Each row is a point on a landscape with many valleys, with its height.
A ball rolls from a point to the lowest of its 2 nearest points, and stops where none of them is lower. Distance is the straight distance between rows; heights are no part of it.
(317) h=6.24: [ -4  11 -12  -5  12   6  37 -12  25 -21  12   8 -12   2   1   5 -14   8
  -1   8]
(516) h=0.92: [  2 -26  19  -2  11   8 -10 -12  -9  15  10   1  22 -24  11 -20  20  10
 -13  -9]
(232) h=4.23: [ -8   5 -18 -25  22  11  -7 -21   9 -23  20  10  22 -11  13   4   9   3
  -3   5]
(406) h=3.42: [ 11   4  -5   1 -13  -6 -30   1 -17  -9  -3 -15  25   5  22   7  -3   9
  20  -2]
(927) h=4.75: [ -7 -16  -3 -28  17  10   4 -15   3  10  19   0   5 -19  -3 -31  12  11
  -5  -6]
(215) h=1.95: [ -6  -7   0  13  -7  -8  -1 -13 -10   0  18   4   1   2   0 -14 -10  -1
   7  -4]
(39) h=1.31: [ 16  -5  11   3  20  -1  14   0  15  -4 -14  -4 -10  12   5  15   2 -23
 -10  21]
(646) h=2.86: [ -4  12   4 -15 -28 -13 -20  20 -16   2 -27   4  -4  -3  -6  22  20  12
  -4  -7]
(552) h=2.08: [-14  20   3  21 -41 -17  -5   8 -15   2   2   7  -9 -12   0  -5 -15  13
   8 -13]
(587) h=3.27: [ 11   5  -3  33   2  -6  14 -14   2  -3   8  -3   4  21  11  -1 -33 -17
  17  16]
(262) h=2.87: [ 11  -3  -9  21   1  -7 -17 -16 -17 -10  22 -17  18  20   4  -7 -25 -10
  28  14]
(306) h=1.12: [ -5   0  11   6  -5   4 -23  11   7  13 -38  11   0 -12   4  11  14  -8
 -22  -9]
(642) h=1.46: [  9  -4  23  17   7  -6  18  10   6 -12  -7   6  -6   7  13  19  16  -9
 -12   4]
(427) h=1.35: [ -1  12  -6  21   2  12   4  12  -1  21 -16  13 -13  12  -7  -5 -21 -26
 -20  10]
(942) h=4.45: [ 22 -12   6 -19   9   9 -17  -9  12   5 -15 -22  15   8   6  10  23  -7
   1  13]
(120) h=3.81: [ -6   5 -15  -7  16  14  37  -4  27 -12  -8  19 -30  16  10  17  -2 -22
 -17  28]
(1002) h=1.49: [-18   5  -5 -16   9  12   2 -16   6   5  -6  17 -11  -5  -1   0  14  -6
 -24   2]
(773) h=0.91: [ 17  -2  17  13  -5 -17   3  10 -16 -12  -4  -7   4   8   8  22  10  -4
   5   3]
(922) h=4.58: [  5  11   0  -4   4   0   1  12   3 -10   1 -13   1   7 -13   4  -8  15
   5  -7]
(985) h=1.79: [  6   2   9   0   8  14  -6  23  18  22 -19  -5 -12  -1 -31  -7  -3  -5
 -18 -14]
(298) h=0.30: [  8  -1   0  16  20  14   6   7  16  14 -25   6 -19  17   4   4  -4 -33
 -22  20]
(348) h=3.22: [-17  -7 -12   2 -27  -6  -6  14  -8  13  17 -14  -5 -10  -6 -32 -14  17
  23 -25]
(721) h=2.55: [  7 -10   8  -8  10   6  16   6  14  18  -4  -3 -16  -2 -22  -7   3  -7
 -20   0]
(555) h=3.96: [ -7  10  -1   8 -34 -29   1   6 -19 -18   4  -9  -2   0  15  18  -2  17
  23  -3]
(939) h=1.80: [ -5  16   6  18 -18 -20   8  16 -30   2  -7   0 -19   9 -18  11  -7 -10
  10   0]
(173) h=1.43: [ -3 -17  19   9   1  -9   1   4 -31 -10  22  18  -4   3 -16   2  13   2
 -10   3]
(712) h=4.47: [ -6  -4 -12 -31  18  13 -13 -11   5  -4   4   3  17 -17   5  -8  13   8
  -4 -10]
(930) h=6.38: [-25  28 -23  -1  -3   8 -12 -14  14 -17  12  15   3   5   5 -12 -25  -3
  10   3]
(316) h=1.44: [ -5 -11   2  15   6  10  -5  -9  -3  10  11  11  19 -10   1 -21   3  -3
 -10  -5]
(113) h=0.74: [  1   7  -3  18   2   4  -4  18  -3  26 -12   4 -14   2 -27 -18 -17  -6
 -14  -8]
(299) h=4.12: [-19   7 -14   1  22  29  25  18  22 -10  -9  30 -28   8  -6  14 -11 -19
 -18  25]
(881) h=5.07: [ -2   7  -5 -21   2   4  14  17  19  -5   2 -13 -20   2 -27   7  -3  17
  -4 -11]
(193) h=2.64: [  7  13 -12  17   6   7   9   0  16   2  -3  -3  -6  16  11  -4 -32  -8
  -2   9]
(924) h=2.96: [  5   5  17 -18 -25 -15 -27  20   9  14 -34 -12  -3  -7  -9  20  24  -5
  -5  -8]
(305) h=3.99: [  4   4  -5 -15  17   5  -8 -19  12 -17  -5   0  19   5  25   8   8   4
   0  11]
(424) h=1.04: [  2 -16  12  -7  13   3 -11   8 -18  -7   3   6   4   1 -10   3  16   3
 -16  -3]
(538) h=4.22: [ 32 -22  21  -3  25   6  -5  -2   8   5 -10 -14  13  13   3  16  21 -16
   2  14]
(725) h=6.39: [ -9  13 -16   2  19   6  28 -24  22 -25   9  14  -8   9  19  17 -11  -8
  -3  23]
(970) h=1.45: [-24 -18   4  -1 -13  -5 -22  13 -36  -9  22   7   6 -14  -2  -3  12  10
   3 -14]
(92) h=1.39: [  3  15   9  30 -16 -22   3   9 -22  -5  -4   3  -5   8  10  18  -9 -13
   2   1]
(915) h=0.35: [ 33  -7  25  12  -1 -17  -6  17 -25  -6  -9 -21  13  -1  18  23  20  -1
  20   2]
(513) h=3.58: [  1  12   4  31 -18 -21  10 -17 -11  -8  20  -4  -2  18  10   5 -21 -10
  30  11]
(761) h=1.08: [-13   6   9  -7  20  10  -1  -1   9 -12  -3  18  -6   1   7  14  14  -8
 -20   9]
(571) h=3.76: [-13  16  -2  18 -29 -25   3  -9 -10 -22  23   3 -11  13   8  11 -15   9
  28   3]
(266) h=2.41: [ 22  -6  11   9 -13 -14   3  -8 -25  27 -29 -12  -3  14   1   4   8 -21
   4   4]
(236) h=2.48: [  4   8  13 -23 -12  -6  -9  17  31   2 -33 -12   0  -8   9  11  23   4
  -4 -15]
(872) h=6.01: [-10  10 -10   8   2   7  42   5  24  -6  16  10 -18  -4 -18  -8 -19  11
  -9  -2]
(606) h=1.71: [  0  -4  28  27  -8 -23  12  13 -34 -25  23  11  -2   8  -1  13  11   1
  -3   0]
(118) h=3.49: [  7   6  -6   0   3   0  37 -17  13   2  -9  10 -28  18  -1   9 -14 -16
 -10  21]
(969) h=2.00: [ -3 -10   2 -18  20  18  19 -11  16   3  -6  17 -14  -5 -18   3   8 -13
 -25  12]
(740) h=2.13: [-16  21   3  19 -25 -17  -1  -3 -39  14 -10  22 -26  12 -18   4  -5 -21
   1   6]
(88) h=1.75: [-23   7   3  10 -25 -14 -14  16 -27  -8  14  14  -1  -8  -4  -3   4  16
  -5 -12]
(752) h=3.56: [ 18 -17   4   9  45  27  23 -11  20  -1   5   2   6  -5 -14   3  -6 -11
  -9  21]
(421) h=2.54: [-11  28 -12  -1 -28  -9 -27  16  -6   9 -30  10  -1  -5   2  12   0   6
  -8  -7]
(806) h=1.32: [  7 -28   6  -1  -8  -1 -19  -5 -18  27   3  -2  11  -8   7 -17  17   8
   0  -4]
(957) h=5.04: [ 10   2 -19 -36  33  24 -11 -16  29   4 -16 -14  14  -4  -5  -3   9  -5
  -4  13]
(867) h=4.14: [  0  -4   8  -2 -30 -23   0   8 -19  -1  -5  -8  -6 -11  22  17  21  17
  16 -10]
(940) h=4.10: [ 19  -7  -8 -14   9   5   1  -4   7 -11   8 -23  11   9   4   2   3  12
  14  -2]
(635) h=2.24: [-23  13 -13   0 -27  -7 -27  -3 -10   4  -6  16   5 -14  16   9   5   7
  -5  -4]
(70) h=3.97: [ -7 -10 -19 -20 -11   3   4   5   2  16  21 -17 -11 -11  -5 -39  -5  20
  19 -27]
(169) h=1.99: [  0  -3  16  28  -3 -18  24   2 -26 -23  35   1  -6  13   1  14 -10   3
  11   2]
(170) h=5.83: [-11  14 -22 -11  20  21  10 -25  23  -2   7   4   4   1   0 -18 -18   4
   1   3]
(517) h=1.51: [ -9  14   1   8  -7  10 -31  13  -1   6 -26   8  19 -23  14   3   8   1
 -14 -11]
(862) h=2.06: [ 14  -1   9  -1 -24 -15  -5   3 -12  26 -20  -9 -11   4  -2  -2   8   1
   0  -4]
(958) h=0.48: [  2 -25  23  -9   2  -4  -4   9  -6  -5   8 -10   4 -12  -3   4  26   9
  -3 -11]
(415) h=1.05: [ -5 -43  11  -8  -1  -5 -14  13 -29  -1  20   3  10  -7   3  -1  28  12
   5 -11]
(32) h=1.88: [  1 -11  21 -26  -1   3 -11  14  23   4 -22 -10  -1 -26 -12   1  32   8
  -5 -14]
(579) h=3.94: [ 26 -23   4  -5  40  15   6 -17  14   2  -1  -2  16   2  -4   6  10 -18
  -6  18]
(157) h=1.78: [ -2   1  -1  17   1 -11  30   0  -2 -25  25  -4 -11  17 -11   6 -19   1
   4   4]
(1012) h=5.64: [-11  13 -18  -5   6   9  24  12  16  -6  10  -4 -21  -8 -27 -17 -19  21
  -3  -9]
(840) h=7.05: [  2   5  -4 -12 -13  -2 -18  12  12   1 -16 -11  20 -21  23  -4  10  23
   8 -14]
(778) h=0.64: [ -5   7  -3  21  -6 -11  16  10   7  -7  15   0 -17  10 -15  -9 -33   2
   8  -4]
(693) h=1.59: [ -5  -9   8   2  28  23  -2   8   1  -8   0  12  10 -12 -20   1  11   0
 -26  -3]
(501) h=4.57: [-11  -6 -14 -26   2   9   5  -4  11  24  13  -5   0 -19 -11 -40  -3  15
  -1 -22]
(430) h=3.71: [ 13  -3  -1  -7  12   1 -18  -5  -1 -13  10 -14  29   3  25  -4   3   7
  17   1]
(559) h=6.91: [ -2  13 -14 -10  -5   2 -14   8  13  -9   3 -11  19 -16  18 -14  -8  27
  12 -26]
(704) h=4.71: [ 12  -1  -9 -43  12  12 -24 -14  20  14 -17 -13  19  -2  -2  -4  25  -7
   4   0]
(482) h=5.45: [  5   8 -34 -33  31  29  13 -24  28  -2   0  -6  10 -11  -1  -5  -9  -4
  -1   9]
(385) h=1.94: [-18  13 -13   4 -19   3 -38   3   4   5  -5  10  25 -19  17  -7  -3  13
   2 -11]
(245) h=2.37: [  3 -21  -1  12   2   0   3 -21 -18  -4  32  -7   6  15   2 -17 -15   1
  24   3]
(289) h=1.77: [ -6  26  -1  22 -10  -5  17   9   7   5  -6   7 -10   6  -4 -12 -31  -6
  -2  -4]
(875) h=3.09: [ 14  -4   4   1  -3 -12  28 -16   4  20  -6  -4 -17  22  -4  -5  -3 -11
  -5   6]
(26) h=6.64: [-14  24 -22  -9   2   7  -9  -1  19 -23  11  -3  12  -7   6  -8 -25  22
  13  -7]
(1022) h=4.29: [ 13 -20   3  -2 -39 -27   3   4 -30  11  -5 -22  -2   0  23   4  26   6
  32  -1]
(156) h=2.71: [ 29 -14  11  11  -4 -11  17 -19 -19  26  -5 -12  -7  17  -1  -4   0 -15
   8  11]
(291) h=6.14: [-22  19 -32 -20   3   9  -5 -28  18  -7  23   2  -3   5  -6 -14 -22   6
  12   2]
(699) h=0.65: [ -6  -1  24  -1   6   5 -11  11   6  -1 -15  21  -3  -5   6  18  27 -19
 -23   3]
(607) h=1.22: [ 10 -25  25 -23  14   4   1  15  20   1  -2 -14   6 -10 -11   5  34   5
  -2  -7]
(570) h=2.53: [-12   6 -10   4 -33 -14  -7  -1  -8  18  -6   0  -4  -6  -4 -22 -20   8
  14 -11]
(701) h=3.20: [  7   1  -5   7 -15 -11 -29 -19 -30  -3   9  -8  12  14  12   6  -9  -3
  29   7]
(813) h=2.22: [ -5  -5  -5  18  28  15   3   3  -2  -5  13  11  11  -7 -21  -2 -17   0
 -12   4]
(444) h=1.69: [  0 -10   6   1 -21  -3 -19   9 -17  23  -9   1  -1 -10  -4  -6   7   8
  -5 -14]
(18) h=2.95: [  4 -10  -6  19  32  30  23  -4   9  -5   5   7   8   6 -13  -4 -28 -15
 -10  15]

Where does a ball stop that starts at each point below?
(559): (958)
(555): (778)
(872): (516)
(120): (516)
(305): (516)
(704): (958)
(646): (699)
(501): (958)
